A landscape with many valleys, sampled at points; each row gives a point and its height.
A ball rolls from a point to the lowest of its 2 nearest points, and stops where none of them is lower. Distance is the straight distance between rows; heights are no part of it.
Q403 h=229: -2.14 +3.95 -6.95 +0.40 +0.35 -0.25 -0.44 -1.94 +2.88 +1.82 +1.72 +1.13 -2.85 +0.91 +1.77 -0.03 +3.22 -2.43 +2.95 +0.17 +0.02 +0.05
Q77 h=525: -1.93 +4.04 -2.26 -1.10 +0.69 +3.64 +0.91 +3.09 +2.08 +1.65 -3.28 -0.95 -2.17 +5.50 +0.44 +0.84 -1.81 -1.30 -0.45 +3.18 -0.88 -1.66
Q611 h=376: -1.77 -0.83 -3.00 +4.39 -0.29 -0.42 -2.15 +0.31 -3.26 +0.22 +0.87 +0.57 -1.30 -2.31 +3.57 -0.43 +2.40 +2.03 +2.67 -2.33 +0.24 +1.97
Q689 h=252: -5.50 +0.32 +0.65 -0.59 -1.52 -3.66 +2.35 +1.97 +5.71 +3.31 -2.69 +2.44 +3.70 +0.97 -1.15 +4.02 -1.73 +1.14 -1.92 +2.40 -3.76 -1.36
Q589 h=738: -0.96 -2.39 -1.98 +1.56 -1.07 -1.36 -1.17 +0.98 +0.20 +1.68 -1.14 +3.94 -1.59 +3.18 +0.83 +0.47 -1.67 +1.38 +1.08 +5.99 -0.11 -1.99
Q410 h=253: -3.22 -1.69 +0.57 +1.87 -1.80 -1.69 +5.12 -0.54 +4.05 +3.02 -0.01 -3.75 +2.30 -1.23 -2.17 +4.93 -2.74 +4.21 +0.98 +2.81 -0.39 -1.42
Q614 h=263: -5.45 +0.61 -1.23 +0.65 -0.01 -2.98 -0.01 +2.26 +1.25 +1.47 -2.72 +2.11 +4.16 -2.08 +0.33 +4.52 -0.82 -1.10 -0.22 -0.59 -1.24 +1.36
Q417 h=290: +0.46 +4.22 +0.08 +0.35 +4.26 +2.08 -1.32 +3.02 +3.11 +0.30 +1.76 -1.37 -0.43 +0.24 +1.23 -2.51 +4.53 -1.83 +0.91 -3.76 -4.74 +2.71
Q812 h=721: +2.93 -2.75 +2.28 +1.79 +3.76 +0.48 +2.02 -2.88 +0.00 +2.19 +2.75 -1.95 -2.39 -3.48 +2.40 -1.08 -2.31 +4.50 +1.19 +3.08 +1.22 -0.36
Q963 h=732: +1.98 +0.54 +4.12 +0.55 +0.99 +3.38 +2.19 +1.47 +2.16 +0.19 -1.34 -4.34 -1.77 +0.59 -0.02 -0.42 -1.48 +5.27 -2.44 +1.59 -1.47 -0.81
Q964 h=727: +2.43 -2.82 -3.98 +0.23 +0.90 +0.14 -2.65 +0.94 -3.16 +0.25 +1.74 +3.62 -1.18 +1.59 +1.71 -1.33 -0.49 -1.71 +2.71 +5.13 +2.04 -0.60
Q70 h=700: -2.65 -3.53 +4.39 -0.29 +0.86 -3.61 -3.53 -2.68 +1.05 +2.06 -3.29 +1.77 -3.29 +2.57 -0.16 -1.14 -4.19 +2.02 -0.67 -2.02 -0.11 -0.87
Q394 h=716: +4.94 -0.32 +0.37 -1.28 +5.11 +2.45 -0.07 +0.99 -1.03 +2.08 +2.61 +0.28 -1.46 -5.15 +2.78 -0.01 -2.73 -0.38 +0.50 +4.38 +1.01 +1.32
Q33 h=254: +0.50 +2.39 -2.47 +1.83 +3.30 +2.65 -3.61 -1.02 -2.91 +1.89 +2.57 +0.46 -0.25 +3.95 -0.37 -4.01 +5.76 +0.33 -3.21 -0.70 +1.04 -0.41
Q411 h=683: -3.98 -1.60 +1.48 +3.85 -0.69 +0.53 +1.57 -4.67 -2.82 +1.52 -1.09 +0.14 -1.68 -2.72 +1.92 +1.50 -1.61 +4.92 -0.04 +1.53 -3.79 -0.40
Q766 h=347: -1.65 -2.36 +2.28 +0.73 -5.04 -1.82 +2.05 -1.91 +0.38 +1.89 +0.92 +2.88 -0.40 -1.14 -0.24 +2.83 +0.20 +2.70 -4.46 +3.51 +2.89 -3.33
Q960 h=614: +0.97 +0.79 +1.50 +1.51 -0.31 +2.02 -3.59 +5.17 -0.80 -0.70 -2.56 -2.16 -2.37 +4.75 +3.26 -3.44 +0.69 +3.57 +1.42 -4.40 -1.08 +0.75
Q485 h=333: +0.92 +1.40 +0.48 -1.39 +2.94 +0.58 -2.48 +2.12 -3.38 -2.93 +1.24 -1.76 +2.66 -1.76 -1.95 -1.28 +2.38 -6.97 +0.00 -5.24 +2.68 +4.13
Q9 h=227: +2.26 +1.60 +1.48 -0.91 +1.99 +2.62 -1.41 +6.66 +0.85 -1.20 -0.29 -1.97 +0.16 -0.65 +1.38 -1.31 -0.06 -2.26 +2.02 -1.80 -3.50 +3.36
Q97 h=232: +1.57 +2.05 +4.41 -2.78 -1.67 -1.00 +0.48 +4.22 +1.86 -1.82 -3.93 +3.08 +4.54 +1.69 -0.44 +2.27 -2.86 +0.67 -2.06 -0.84 +3.10 +0.15
Q127 h=407: +3.17 +1.63 +3.70 -1.34 -1.16 +2.00 -0.04 -1.06 -0.12 -2.67 -1.68 +2.52 -3.69 -2.47 +0.37 -0.14 -0.19 +6.03 -5.94 +1.69 -2.49 -1.33
Q23 h=628: -0.82 -1.93 +0.01 +0.60 +4.36 -0.18 -0.31 +1.90 -1.28 -0.46 -0.09 +0.16 +3.52 +0.47 -2.79 +1.40 -1.79 -3.58 -2.12 +5.74 +0.11 +0.18
Q541 h=710: -3.90 -0.95 -0.72 -0.86 +2.53 -0.76 -1.11 -5.60 -3.20 +2.93 -2.12 +2.07 -1.53 -5.29 +1.54 +2.64 -3.62 -0.72 -0.81 +0.36 +1.05 +0.72
Q227 h=276: -4.48 -2.05 -1.41 +2.80 +0.21 -0.96 +4.39 -4.00 +2.94 +1.63 +3.66 -2.84 +1.77 -0.75 -1.38 +2.62 +1.72 +1.27 -1.36 +4.96 -0.29 -2.09
Q156 h=393: -1.49 +0.75 -1.20 -0.76 +4.42 +4.05 +0.36 +2.93 -0.20 -0.21 +1.38 -4.53 -0.67 +4.44 -1.40 -1.66 -0.84 -5.82 +0.77 +2.51 -1.12 +0.90
Q428 h=609: +2.84 -1.94 +1.68 +1.05 +6.48 -1.23 -1.69 +2.39 -0.07 +2.12 +4.05 -0.44 +4.78 +1.91 -4.27 -2.50 -0.20 -2.06 -2.25 +2.78 -1.52 +1.87
Q69 h=672: +0.63 -0.57 +0.31 +1.58 -0.91 +0.38 +0.68 -4.87 -1.52 -2.13 +3.14 +0.74 +0.42 -3.67 -1.08 -0.60 +6.16 +1.09 -4.02 -1.27 +1.61 -1.02
Q472 h=677: -1.94 +2.11 +0.43 +3.58 +1.89 +4.02 +3.39 -1.85 -2.28 -0.17 -0.95 -4.06 -1.09 -4.59 +1.73 +1.45 +0.48 +3.17 -0.33 +1.19 -4.02 +1.42
Q125 h=304: -0.44 +3.29 +1.61 -1.46 +3.90 +0.14 -0.43 +1.60 +3.71 +2.21 +1.19 -3.01 +3.63 -0.71 -2.09 -0.68 +3.01 -2.58 -1.47 -3.72 +2.46 +0.85
Q67 h=337: -3.51 +2.27 +2.14 +0.21 -0.56 -0.73 +1.17 -3.54 +3.54 -1.55 -0.13 -0.35 +2.23 -2.67 -2.63 +0.88 +6.38 +0.11 -5.58 -3.64 -3.82 -1.19
Q863 h=521: +1.24 +2.21 +0.55 -1.84 +3.77 +3.44 -2.88 +1.57 -1.31 +4.01 +2.59 -1.50 -2.81 -2.34 +4.94 -1.39 -0.71 -1.37 +3.86 -3.34 +2.33 +2.86
Q150 h=665: +2.42 -2.88 -2.41 +2.07 -0.88 +0.26 -1.93 +1.92 -0.93 -2.75 +1.62 -0.92 -1.17 +2.72 +1.50 -4.40 +3.62 -1.15 +3.38 -1.98 -2.89 -0.24
Q392 h=230: +6.27 -0.51 -0.08 -5.67 -5.78 +2.03 +2.30 +0.31 -4.57 -5.94 -1.82 +1.31 +2.22 +0.22 +0.08 +0.81 -4.50 -2.58 -0.15 -1.42 +1.79 -3.34
Q124 h=400: +2.44 -3.07 -3.67 +0.50 -5.20 -1.46 +1.99 +3.55 -3.70 -3.85 +0.90 -2.81 +2.66 -1.67 +0.70 +0.91 -2.29 -2.07 +7.03 -3.39 -0.23 +2.01
Q364 h=669: -1.55 +4.14 -3.56 +2.89 -1.21 +1.92 +4.85 -3.03 +0.71 -0.95 +1.18 -1.53 -2.23 -4.72 +1.14 +2.28 +3.35 +2.21 +1.39 -0.22 -6.76 +0.93
Q143 h=228: -1.30 -2.68 -1.45 +1.83 +1.82 -2.80 -1.16 -7.55 -0.95 +2.19 +3.37 +2.39 -3.29 -0.24 +1.06 -2.33 -0.02 +1.52 +1.61 +1.57 +0.10 -1.11
Q607 h=594: +0.09 +0.16 +1.16 +3.61 -2.82 -0.36 -2.38 +5.32 +0.21 -1.70 -2.39 +1.71 +1.05 +2.94 +2.51 -0.63 +2.79 +4.21 +0.15 -2.25 -3.16 +0.81
Q305 h=277: +2.84 +4.57 +0.57 -2.64 +1.90 +2.67 -0.46 +3.65 +2.37 +0.65 -0.34 -0.42 +1.62 -0.23 +1.01 -0.25 +1.24 -1.71 -1.31 +0.13 +1.59 +0.36
Q836 h=777: -1.82 -3.50 +2.45 +3.50 -6.80 -3.28 +3.33 -1.04 -0.66 -1.44 +1.60 -2.39 +2.19 -3.19 -2.14 +4.14 +0.05 +3.37 -0.36 -2.36 +1.42 +0.58
Q335 h=712: -0.23 -1.17 +0.94 +1.24 -1.38 +2.70 -2.72 +4.12 -6.21 -6.00 -1.92 +0.47 +0.33 +3.31 +0.33 -1.89 +0.58 +0.71 -3.59 +1.17 +0.55 +0.30
Q230 h=306: +0.25 -1.80 +0.52 +1.73 +0.89 -0.65 +2.40 -0.97 +2.51 -0.47 +2.34 +0.97 +0.90 -2.04 -2.19 +1.04 +1.35 +1.50 -3.49 +6.99 -3.23 -1.91
Q444 h=351: -0.73 +1.19 +2.96 +1.40 +6.77 +0.15 +0.11 +0.29 +4.62 +3.76 +2.12 -3.55 +0.61 -0.09 +1.27 -2.83 +1.24 +1.25 +1.89 -3.31 -5.57 +2.03
Q64 h=425: -3.38 -1.94 -2.88 +1.97 -3.64 -1.88 -3.44 -2.75 -4.15 -0.05 +0.89 +3.95 -0.90 +2.40 +0.09 -0.38 +4.31 -2.33 -0.74 -1.36 +3.85 -0.96
Q798 h=572: -0.12 +1.42 -2.62 +1.63 -6.55 +0.01 -0.60 +3.16 +1.42 +0.42 -1.98 +2.53 -0.20 +5.90 +2.56 -0.02 +3.09 +2.77 +2.03 -0.42 +0.82 -2.39
Q587 h=708: -2.66 +3.69 +0.35 -0.04 +2.26 +1.50 -1.75 -5.04 -3.24 +2.45 -2.33 +1.60 -2.60 -4.72 +4.20 +0.47 -0.25 +2.31 -0.52 -4.01 +1.41 +0.56
Q959 h=637: -1.80 -0.38 +0.45 +0.28 +2.81 +0.37 -1.20 +4.03 -2.82 -1.79 -3.13 +2.18 +1.01 -1.47 -0.14 +2.72 -5.13 -2.37 -1.39 +4.21 -2.87 +1.99
Q161 h=353: +1.27 -0.15 -1.40 -0.12 -1.70 +2.12 +0.40 +3.75 -3.01 -3.66 -0.17 -3.11 +1.60 -1.92 -0.16 -0.53 +0.55 -6.33 +4.15 -5.36 +0.34 +3.64
Q807 h=702: -2.92 +0.06 +1.71 +1.92 -2.28 +0.29 -2.58 +1.20 -2.77 -3.62 -2.30 +0.66 +1.03 +1.39 -1.54 -0.50 +4.06 +0.20 -5.01 -3.56 -1.06 +0.39
Q233 h=588: +1.20 -0.05 +2.32 -0.32 +6.75 -1.34 -3.90 +0.19 -0.47 +3.49 +1.79 -0.42 +1.19 +1.74 -1.60 -3.68 +0.55 +0.24 -2.50 -1.47 +0.20 +1.42
Q818 h=205: +0.92 +4.58 -4.03 -0.44 +2.50 +2.64 -1.54 -1.84 +0.91 +3.73 +2.88 -0.19 -2.29 +2.87 +1.88 -3.64 +5.15 -1.16 +1.51 -1.41 +2.28 -0.36
Q448 h=286: -1.14 +2.74 -1.31 +0.20 -0.83 -2.75 -1.79 +4.09 +0.64 -1.67 -2.37 +2.22 +2.84 -3.26 +0.54 +2.44 +0.67 -2.59 +1.59 -4.27 -2.67 +3.79
Q120 h=374: +0.05 -2.62 +6.07 -0.87 -1.59 -1.07 +1.08 -1.25 +0.87 -0.57 -1.28 +2.37 -0.41 -2.47 -2.53 +2.37 -2.61 +4.69 -7.17 +4.37 -1.02 -2.27
Q234 h=320: -3.12 +1.47 +0.94 -1.01 +2.62 +1.35 -0.10 +1.27 -1.32 +0.66 -1.43 -3.94 +3.28 -2.01 -1.90 +2.12 -0.54 -5.65 -0.22 -4.18 +4.27 +2.20
Q90 h=704: +0.58 -3.47 +2.81 -1.10 -5.41 -0.21 +0.31 +1.05 -2.34 -0.60 -3.97 +0.33 -3.29 +4.39 -1.71 +2.10 -5.80 +3.42 +1.16 +0.42 -1.19 -1.60
Q304 h=735: +3.33 -1.30 -2.57 -1.09 -4.71 -0.64 +0.74 +2.14 -2.11 -2.57 +1.03 +4.36 +3.86 +1.33 +1.61 +0.29 +1.30 -1.37 +1.50 +2.09 +4.75 -1.69
Q7 h=326: +2.77 -0.40 -0.04 -0.60 -3.68 +2.59 +3.84 +2.15 -0.66 -0.10 +0.13 -5.62 +1.76 -3.04 -0.10 +2.56 -1.89 +0.50 +3.25 -1.80 +5.79 +0.21
Q792 h=713: +0.28 -2.91 -0.65 -0.36 +3.83 +0.41 -1.77 -2.00 -4.72 +1.29 -0.02 +0.37 -2.36 -3.99 +0.41 +0.71 -5.00 -2.38 +0.70 +3.36 +3.51 +1.12
Q248 h=533: -1.27 +0.70 +1.07 +2.27 +6.06 +2.24 -2.01 +0.29 -0.09 -0.50 +0.14 -1.93 -3.85 +2.04 +1.33 -3.59 +1.06 +0.90 -1.53 +0.52 -7.64 +1.34
Q114 h=765: -4.30 +1.69 +0.31 -1.97 +2.43 -2.08 -2.75 -0.41 +4.22 +4.97 -2.15 +1.48 +3.37 +5.86 -1.41 -1.01 +1.67 +0.24 -3.57 -1.08 +1.43 -1.84
Q870 h=488: -0.64 +0.03 -0.01 -1.78 -2.96 +1.94 +2.79 +1.12 -2.10 +0.80 -3.56 -1.32 +1.22 +0.65 -1.66 +5.27 -5.63 -1.28 +0.49 +2.49 +5.55 -1.25
Q10 h=403: -3.47 +0.31 -2.66 +3.01 -5.29 -1.68 -2.12 -1.55 -1.94 -1.14 -0.20 +4.10 -2.39 -0.44 +1.95 +0.42 +5.35 +1.21 -0.69 -3.72 -1.35 +0.08
Q175 h=322: -2.64 +2.22 -2.18 -0.98 +1.80 -1.12 +0.55 -0.92 +2.90 +0.91 +1.36 -0.56 +3.01 +1.70 -3.66 +1.19 +3.19 -5.17 -0.76 +0.38 +1.46 -0.32
Q887 h=692: -1.95 -3.84 +3.88 +2.74 -1.76 -0.34 -1.81 -0.09 -2.57 +0.21 -3.34 -0.23 -1.75 +1.35 +0.58 +0.51 -2.97 +5.39 -1.53 -0.52 -1.01 -0.08
Q675 h=705: -1.00 -0.60 +2.96 +0.90 +2.52 -1.45 -3.40 -3.51 -1.36 +2.45 -1.93 -0.41 -2.63 -1.51 +1.55 -1.52 -1.34 +1.60 +1.38 -5.48 +1.55 +1.29
Q615 h=640: +2.13 -3.61 +1.56 +3.10 +2.00 -0.08 -5.65 +3.75 -4.05 -1.89 +0.65 +0.15 -1.16 +3.79 +1.06 -5.51 +1.78 +1.54 +0.63 -2.34 -2.05 +2.30
Q337 h=769: -6.72 -1.67 +2.28 -0.33 -0.03 -1.74 -1.27 -2.96 +2.56 +4.26 -3.14 -0.01 +2.65 +1.44 -0.56 +0.56 +1.29 +2.53 -3.65 -4.36 +1.46 -1.56
Q355 h=564: +0.02 +1.41 +1.82 +1.46 +8.34 +2.04 +0.15 -4.67 -1.46 +1.99 +3.30 -1.41 -1.19 -1.98 +2.04 -4.64 +1.20 +0.72 -0.29 +1.53 -5.61 +2.00
Q60 h=303: +3.61 +0.97 -0.40 -2.76 -0.42 +3.58 -1.38 +2.10 -2.77 -0.98 -0.70 -0.47 -2.53 +0.35 +2.00 -2.06 -1.49 -0.13 -1.12 +0.66 +2.60 +0.03
Q122 h=758: -2.06 +1.63 -1.77 -0.60 +3.49 -2.46 -2.07 -3.09 +4.66 +7.01 +1.44 +2.45 +1.01 +2.30 +0.70 -1.17 +1.74 +1.81 -0.79 +1.05 +1.75 -1.65
Q943 h=719: +3.24 -1.40 +4.45 -1.15 -1.66 +0.18 +2.52 +2.51 +0.28 -0.88 -2.72 -2.51 -0.57 -0.73 -2.10 +2.29 -5.05 +3.06 +0.12 -0.30 -2.03 +0.43
Q787 h=323: -2.58 +1.37 +3.47 +2.61 +0.61 -1.74 +1.99 -5.14 +2.51 +0.03 +0.03 -1.94 +0.76 -3.86 -0.05 -0.67 +3.62 +2.93 -0.60 -5.27 -3.70 +0.54
Q989 h=272: +4.26 +0.36 +0.53 -3.92 -2.67 +1.10 -0.83 +2.61 -5.30 -3.26 -3.15 +2.92 +0.16 -2.40 +1.09 +1.45 -4.66 -1.19 -0.44 +0.77 +3.34 +1.07
Q998 h=503: -2.55 +1.81 +0.16 -2.76 +0.63 +1.69 +0.59 +0.45 +2.19 +2.45 -2.99 -0.31 +0.54 +4.77 -1.37 +2.24 -4.65 -0.79 -1.34 +3.94 +4.60 -3.29
Q741 h=295: +2.25 -0.69 -0.60 +0.29 -4.78 -1.58 +2.81 +1.98 +2.91 +1.97 +1.07 -1.84 +1.97 -0.90 +1.25 +2.80 -1.33 +4.76 +3.02 +1.51 +5.42 -1.02
Q861 h=352: -1.00 -0.67 -3.67 +2.19 +0.01 +5.40 +0.84 +3.67 -4.21 -2.90 -0.22 -4.36 +0.88 +3.36 -0.62 -0.73 +1.33 -4.17 +0.78 +2.42 +0.19 +0.49
Q169 h=737: +3.38 -0.94 +0.59 -1.64 -2.49 -3.80 +3.45 -2.50 +6.98 -1.31 +2.17 -0.06 -1.25 -1.81 -2.32 +0.30 -0.20 +1.05 +1.68 +0.35 -2.48 -0.85
Q30 h=648: -0.51 -1.17 +0.39 +0.82 +0.36 -1.40 -0.94 +0.25 -1.78 -3.02 -2.13 +2.54 -2.01 -4.10 -1.28 +1.73 -1.87 -1.13 -0.35 -0.40 -5.99 +2.05
Q280 h=356: -5.10 +1.87 -4.93 +3.27 +3.64 -0.83 -1.61 -1.17 -2.08 +3.81 +1.53 -0.29 +2.50 -3.37 +4.48 +1.06 +3.07 +0.30 +2.10 -2.12 +1.56 +2.43
Q568 h=302: +0.04 -2.25 -1.96 +3.43 +2.44 +4.04 -0.83 -0.20 -3.71 +0.85 +2.79 -4.01 -0.37 +4.53 -1.15 -3.07 +3.35 -0.64 -0.83 +2.25 +1.94 -0.94
Q141 h=345: -6.39 +2.12 -4.13 -0.72 +4.96 -0.35 +1.11 -5.94 +0.72 +4.84 +0.89 -0.61 +2.12 -3.32 +1.51 +0.79 +1.94 -1.12 -0.74 +0.45 +0.54 +0.47
Q267 h=268: -2.50 -0.16 -1.57 +2.62 +1.82 -3.21 +1.78 -8.46 +2.26 +0.08 +5.33 -1.88 -2.59 +0.17 +0.87 -3.57 +2.32 +1.20 +3.95 -0.56 -2.65 +0.22
Q747 h=714: +4.14 -1.24 -4.17 -1.42 +1.64 -2.70 -2.39 -0.42 +1.13 +1.67 +4.58 +1.52 -1.68 +2.36 +1.26 -4.34 +1.51 -1.68 +4.66 +0.66 +1.90 -0.07
Q192 h=745: +5.63 +1.70 +1.12 -4.63 -4.00 -1.72 +1.37 -1.10 +6.64 -2.02 -0.12 +0.39 -1.46 +0.23 -1.99 -2.61 +1.30 -0.35 +2.15 -3.47 -0.97 -2.42
Q126 h=760: +6.64 +1.45 -0.46 -6.75 +0.45 -0.56 -1.76 +0.67 +1.97 -0.95 -0.20 +2.78 -1.43 +0.32 +0.97 -3.16 -2.85 -4.49 +3.09 -1.71 +2.15 -0.34
Q105 h=751: -0.61 +0.70 -0.42 -0.93 -0.27 -5.56 -1.94 -1.68 +6.08 +2.54 +1.31 +2.51 +0.87 +2.44 -1.06 -0.44 +1.29 -0.05 +2.32 -2.09 +1.72 -0.07
Q136 h=678: -0.25 -0.88 +2.82 -1.27 +0.99 -2.94 -3.12 -3.77 -0.86 -0.11 +1.20 +4.21 +1.37 -2.60 -2.17 -0.67 +3.41 -0.04 -5.80 -1.55 +1.80 -0.42
Q343 h=695: -1.96 +1.06 +0.81 +0.59 -3.81 -2.29 -1.81 +1.16 +0.51 -2.20 -2.02 +1.48 +2.78 +2.15 -1.67 +0.90 +3.12 -1.71 +0.04 -5.24 +2.74 +0.30
Q645 h=733: +2.70 +0.69 +3.47 -0.97 -4.62 +1.18 +4.70 +3.40 +2.88 -2.91 -2.24 -2.86 +2.53 +1.66 -3.68 +2.49 -0.53 +2.07 -0.90 -0.80 -2.08 -1.01
Q475 h=576: -1.24 +0.88 +2.97 -1.22 +8.11 +2.21 -0.48 -3.91 -0.95 +4.58 +1.80 -3.35 +0.33 -2.27 +0.57 -2.36 -1.78 -0.30 -1.99 -0.97 +0.42 +1.54
Q86 h=780: +2.38 +1.32 +2.84 -4.60 +1.83 -1.83 -0.57 +1.96 +1.48 -2.52 -2.23 +6.03 +1.19 +2.80 -1.31 +0.20 -5.46 -2.28 -2.62 +4.68 -0.78 -0.73
Q419 h=729: +4.03 -1.48 +2.08 +0.37 +0.60 -3.21 +2.76 -3.76 +3.38 -0.07 +2.27 +1.14 -2.71 -5.14 +1.21 -0.13 -1.69 +4.98 +1.28 +1.42 -3.11 -0.06
Q102 h=63: -1.28 +1.11 -4.07 -1.42 -5.53 +2.00 +3.75 +0.45 -2.55 -3.72 -2.40 -0.26 +1.01 +2.61 -2.77 +4.27 -1.03 -5.60 +2.21 +0.20 -0.95 -0.30
Q722 h=658: +0.80 -0.58 -2.27 +1.29 -0.57 +0.75 +1.72 -3.29 -0.40 -2.51 +1.77 +0.23 -3.19 -4.59 -0.38 +0.16 +0.90 -1.48 +1.41 -0.42 -2.93 +0.97
Q17 h=140: -0.34 +1.43 -4.52 -1.36 -2.76 +0.40 +1.58 -0.94 -0.85 +0.20 -1.37 -0.92 -2.47 -0.88 -0.85 +2.60 -2.10 -3.79 +4.35 -1.21 +1.77 +0.72
Q624 h=477: -1.34 -0.15 +0.51 +0.46 -0.53 +2.34 +1.88 -2.15 -1.88 +0.60 -0.83 -2.25 +0.87 -4.11 -1.25 +3.72 -1.88 +0.22 -2.33 +1.96 +4.24 -1.14
Q791 h=509: +2.09 +1.56 -2.74 -0.80 -0.18 +3.29 +0.16 +4.81 -1.09 +2.86 +0.06 -2.09 -2.13 -1.28 +4.70 +1.10 -3.51 -2.04 +6.31 -0.76 +1.12 +2.19
Q142 h=772: -5.40 -2.58 +2.20 +3.82 -4.14 -4.02 +0.38 -1.53 +1.84 +1.94 +0.24 -1.26 +2.22 +0.04 +0.02 +1.36 +1.69 +4.27 -1.34 -3.90 +0.79 -0.87
Q797 h=756: +3.19 +0.69 +3.52 -2.08 +0.18 +3.10 +3.16 +4.29 +1.73 -5.40 -0.46 -3.39 +2.28 +3.75 -3.09 -2.46 -1.56 -1.13 -2.51 +2.10 -1.58 -1.00
Q101 h=185: -2.50 +1.07 -3.65 -0.36 +1.96 -2.10 -1.81 -0.90 +1.48 +3.04 +0.10 +0.93 -2.67 -1.64 +1.73 +1.32 -2.48 -2.04 +4.74 -1.50 +0.63 +1.78
Q497 h=744: +1.18 +0.80 -3.64 -1.97 -5.08 -4.02 +0.78 +0.13 +3.16 -1.35 +1.92 +2.03 +2.10 +0.71 +0.96 +0.31 +1.03 -1.45 +4.14 -1.72 +3.73 -0.02
Q81 h=470: -0.10 -0.35 +1.98 -0.50 +3.17 +3.29 +1.99 -4.97 -1.11 -0.98 +0.20 -1.75 -1.83 -2.84 -2.07 -0.05 +0.06 +0.65 -5.45 +3.22 +0.44 -1.55
Q412 h=725: +4.20 -2.52 -0.10 -0.44 -1.74 +0.00 -1.94 +2.72 -5.22 -6.04 +0.44 +4.65 +2.56 +0.64 +0.65 -1.84 +1.34 -2.33 -2.13 +2.12 +1.05 +0.21
Q457 h=456: +1.41 +0.63 +1.51 -2.99 +5.26 +4.18 +1.08 -1.65 +0.43 -0.59 +1.85 -3.91 -3.03 +1.10 -3.36 -2.37 -2.17 -1.55 -3.79 +4.12 +0.36 -1.07
Q94 h=310: +1.83 -3.60 -0.80 +0.38 -7.56 -1.51 +0.10 -1.66 -3.47 +0.41 +0.36 +3.79 -2.91 -1.27 +1.41 +1.95 -1.13 +3.28 +0.22 +1.24 +1.90 -1.72
Q951 h=301: -2.08 -1.19 +2.80 +1.83 +4.80 -3.92 +1.50 -5.49 +2.90 +2.30 +2.97 -3.11 +0.52 -2.06 +0.06 -2.97 +0.57 +1.01 +3.22 -4.06 -1.80 +1.47
Q324 h=158: +3.38 -0.13 -1.38 -3.48 -7.05 -0.01 +4.91 -0.27 -1.96 -4.88 -0.76 +1.45 +1.43 -2.06 -3.19 +2.47 -1.37 -3.26 +0.47 +0.33 -2.07 -1.31
Q707 h=484: +0.33 -2.23 -2.74 +1.37 -1.60 +2.96 +0.64 +3.73 -3.71 +1.64 -2.42 -3.01 -2.96 +2.13 +1.96 +1.82 -5.84 +0.48 +4.97 +2.03 +0.55 +0.51
Q512 h=770: +3.35 +0.46 +1.23 -3.83 +1.97 -2.55 -4.81 +0.74 +0.40 -0.29 -2.29 +6.05 -3.08 +0.23 +0.96 -1.80 -3.79 -1.26 +0.36 +0.87 -0.15 +0.96
Q704 h=449: +1.68 -2.55 -1.97 -0.78 -6.25 +0.90 +0.94 +2.67 -6.66 -1.06 -2.75 -1.64 -0.77 +0.42 +0.63 +3.41 -4.23 +0.17 +5.28 -2.13 +2.43 +0.01
Q78 h=396: +3.43 -2.62 +2.11 +0.41 +1.12 -0.77 -0.67 +2.11 +1.86 -2.15 +1.09 +1.89 +0.05 +3.28 -1.44 -2.96 +0.82 +1.32 -1.40 +4.88 -3.98 -1.45
Q41 h=691: +3.68 -0.66 -2.97 +1.13 +2.13 +0.31 -0.58 +5.05 +1.37 +0.64 +4.84 -1.71 +1.56 +3.00 +1.36 -3.86 +3.22 -1.91 +4.05 +1.02 -1.93 +1.45
Q869 h=204: -1.12 -2.03 +1.55 +1.53 -4.09 -3.77 +3.59 +3.19 +2.86 +0.12 -0.28 +1.36 +2.89 +0.98 -1.76 +4.46 -2.85 +2.45 +0.90 +3.73 -3.46 -0.70
Q933 h=666: +0.86 -1.00 -3.39 +2.11 -4.16 +1.16 +3.32 -3.72 -0.72 -4.91 +4.27 -2.32 -0.74 -4.13 -1.85 -0.13 +5.56 -0.98 -0.52 +0.39 -0.53 -0.60
Q955 h=430: +2.30 -1.38 +0.17 -1.55 +2.39 +2.49 +3.15 +0.76 +4.07 +0.62 +1.18 -4.41 -1.19 +3.18 -2.52 -1.97 -1.64 -2.43 +1.07 +4.17 -0.20 -2.06
Q688 h=335: -4.90 +1.57 -4.30 +0.53 +2.53 -0.94 +1.95 -5.78 +3.03 +2.01 +3.50 -3.46 +0.01 -0.80 -2.60 +1.36 +2.44 -4.76 +1.41 +0.05 +1.45 -0.12
Q379 h=753: +4.64 +4.14 -0.39 -5.44 -2.31 +0.21 +0.11 +0.59 +3.62 -1.63 -1.17 +1.59 +1.10 +3.29 +0.30 -2.79 +2.27 -3.40 +1.63 -4.72 +3.92 -2.09
Q854 h=550: -1.57 +1.65 -1.73 +0.74 -1.16 +2.78 -0.25 +2.44 +1.81 +1.72 -1.33 -2.10 +0.66 +7.44 +0.09 -0.82 +2.56 +0.00 +0.30 +1.53 +3.12 -2.78
Q643 h=243: -3.03 +3.06 +0.63 -2.20 -1.26 -2.44 -1.98 +2.67 +0.98 +1.21 -5.15 +5.09 +2.89 +1.08 +1.01 +2.97 -1.39 +0.93 -2.83 -0.35 +0.91 -0.73
Q488 h=687: -1.47 -2.90 +2.07 +0.74 -3.30 -5.22 -1.05 -2.33 +0.65 -2.62 +1.12 +3.18 +1.08 -0.50 -3.73 -0.37 +2.98 -2.68 -1.60 -3.07 +0.27 +0.17
Q970 h=269: +2.30 +1.12 +2.22 -0.45 -1.63 -0.38 +0.62 +3.27 +2.14 +1.44 -0.42 +1.81 +4.09 -0.90 +1.18 +1.96 +0.86 +3.44 -2.36 +2.38 +6.48 -1.46
Q946 h=265: +0.95 -3.11 -1.99 -0.12 -2.25 -2.21 -1.81 -5.83 -2.92 +0.85 +0.79 +3.30 -6.31 -2.49 +2.12 -0.47 -2.36 +0.90 +3.45 -0.40 +1.79 -0.41
Q166 h=481: -2.06 -0.56 +2.33 +0.64 +2.03 +0.18 -2.59 +2.35 -0.67 -2.84 -2.20 +1.17 -2.25 +4.28 -0.44 -2.14 -1.23 +2.45 -4.39 +2.26 -5.66 -0.65
Q875 h=441: +4.97 +3.55 +1.32 -1.92 +0.22 +4.13 -0.28 +4.08 -0.19 -4.86 -0.95 +0.28 -1.85 -2.34 +0.81 -1.45 +1.29 +3.23 -4.58 +1.66 -3.89 +0.67

For each start below, name the point where the ball stops.
Q23 | Q869
Q854 | Q818
Q142 | Q869
Q964 | Q818
Q126 | Q887
Q335 | Q869
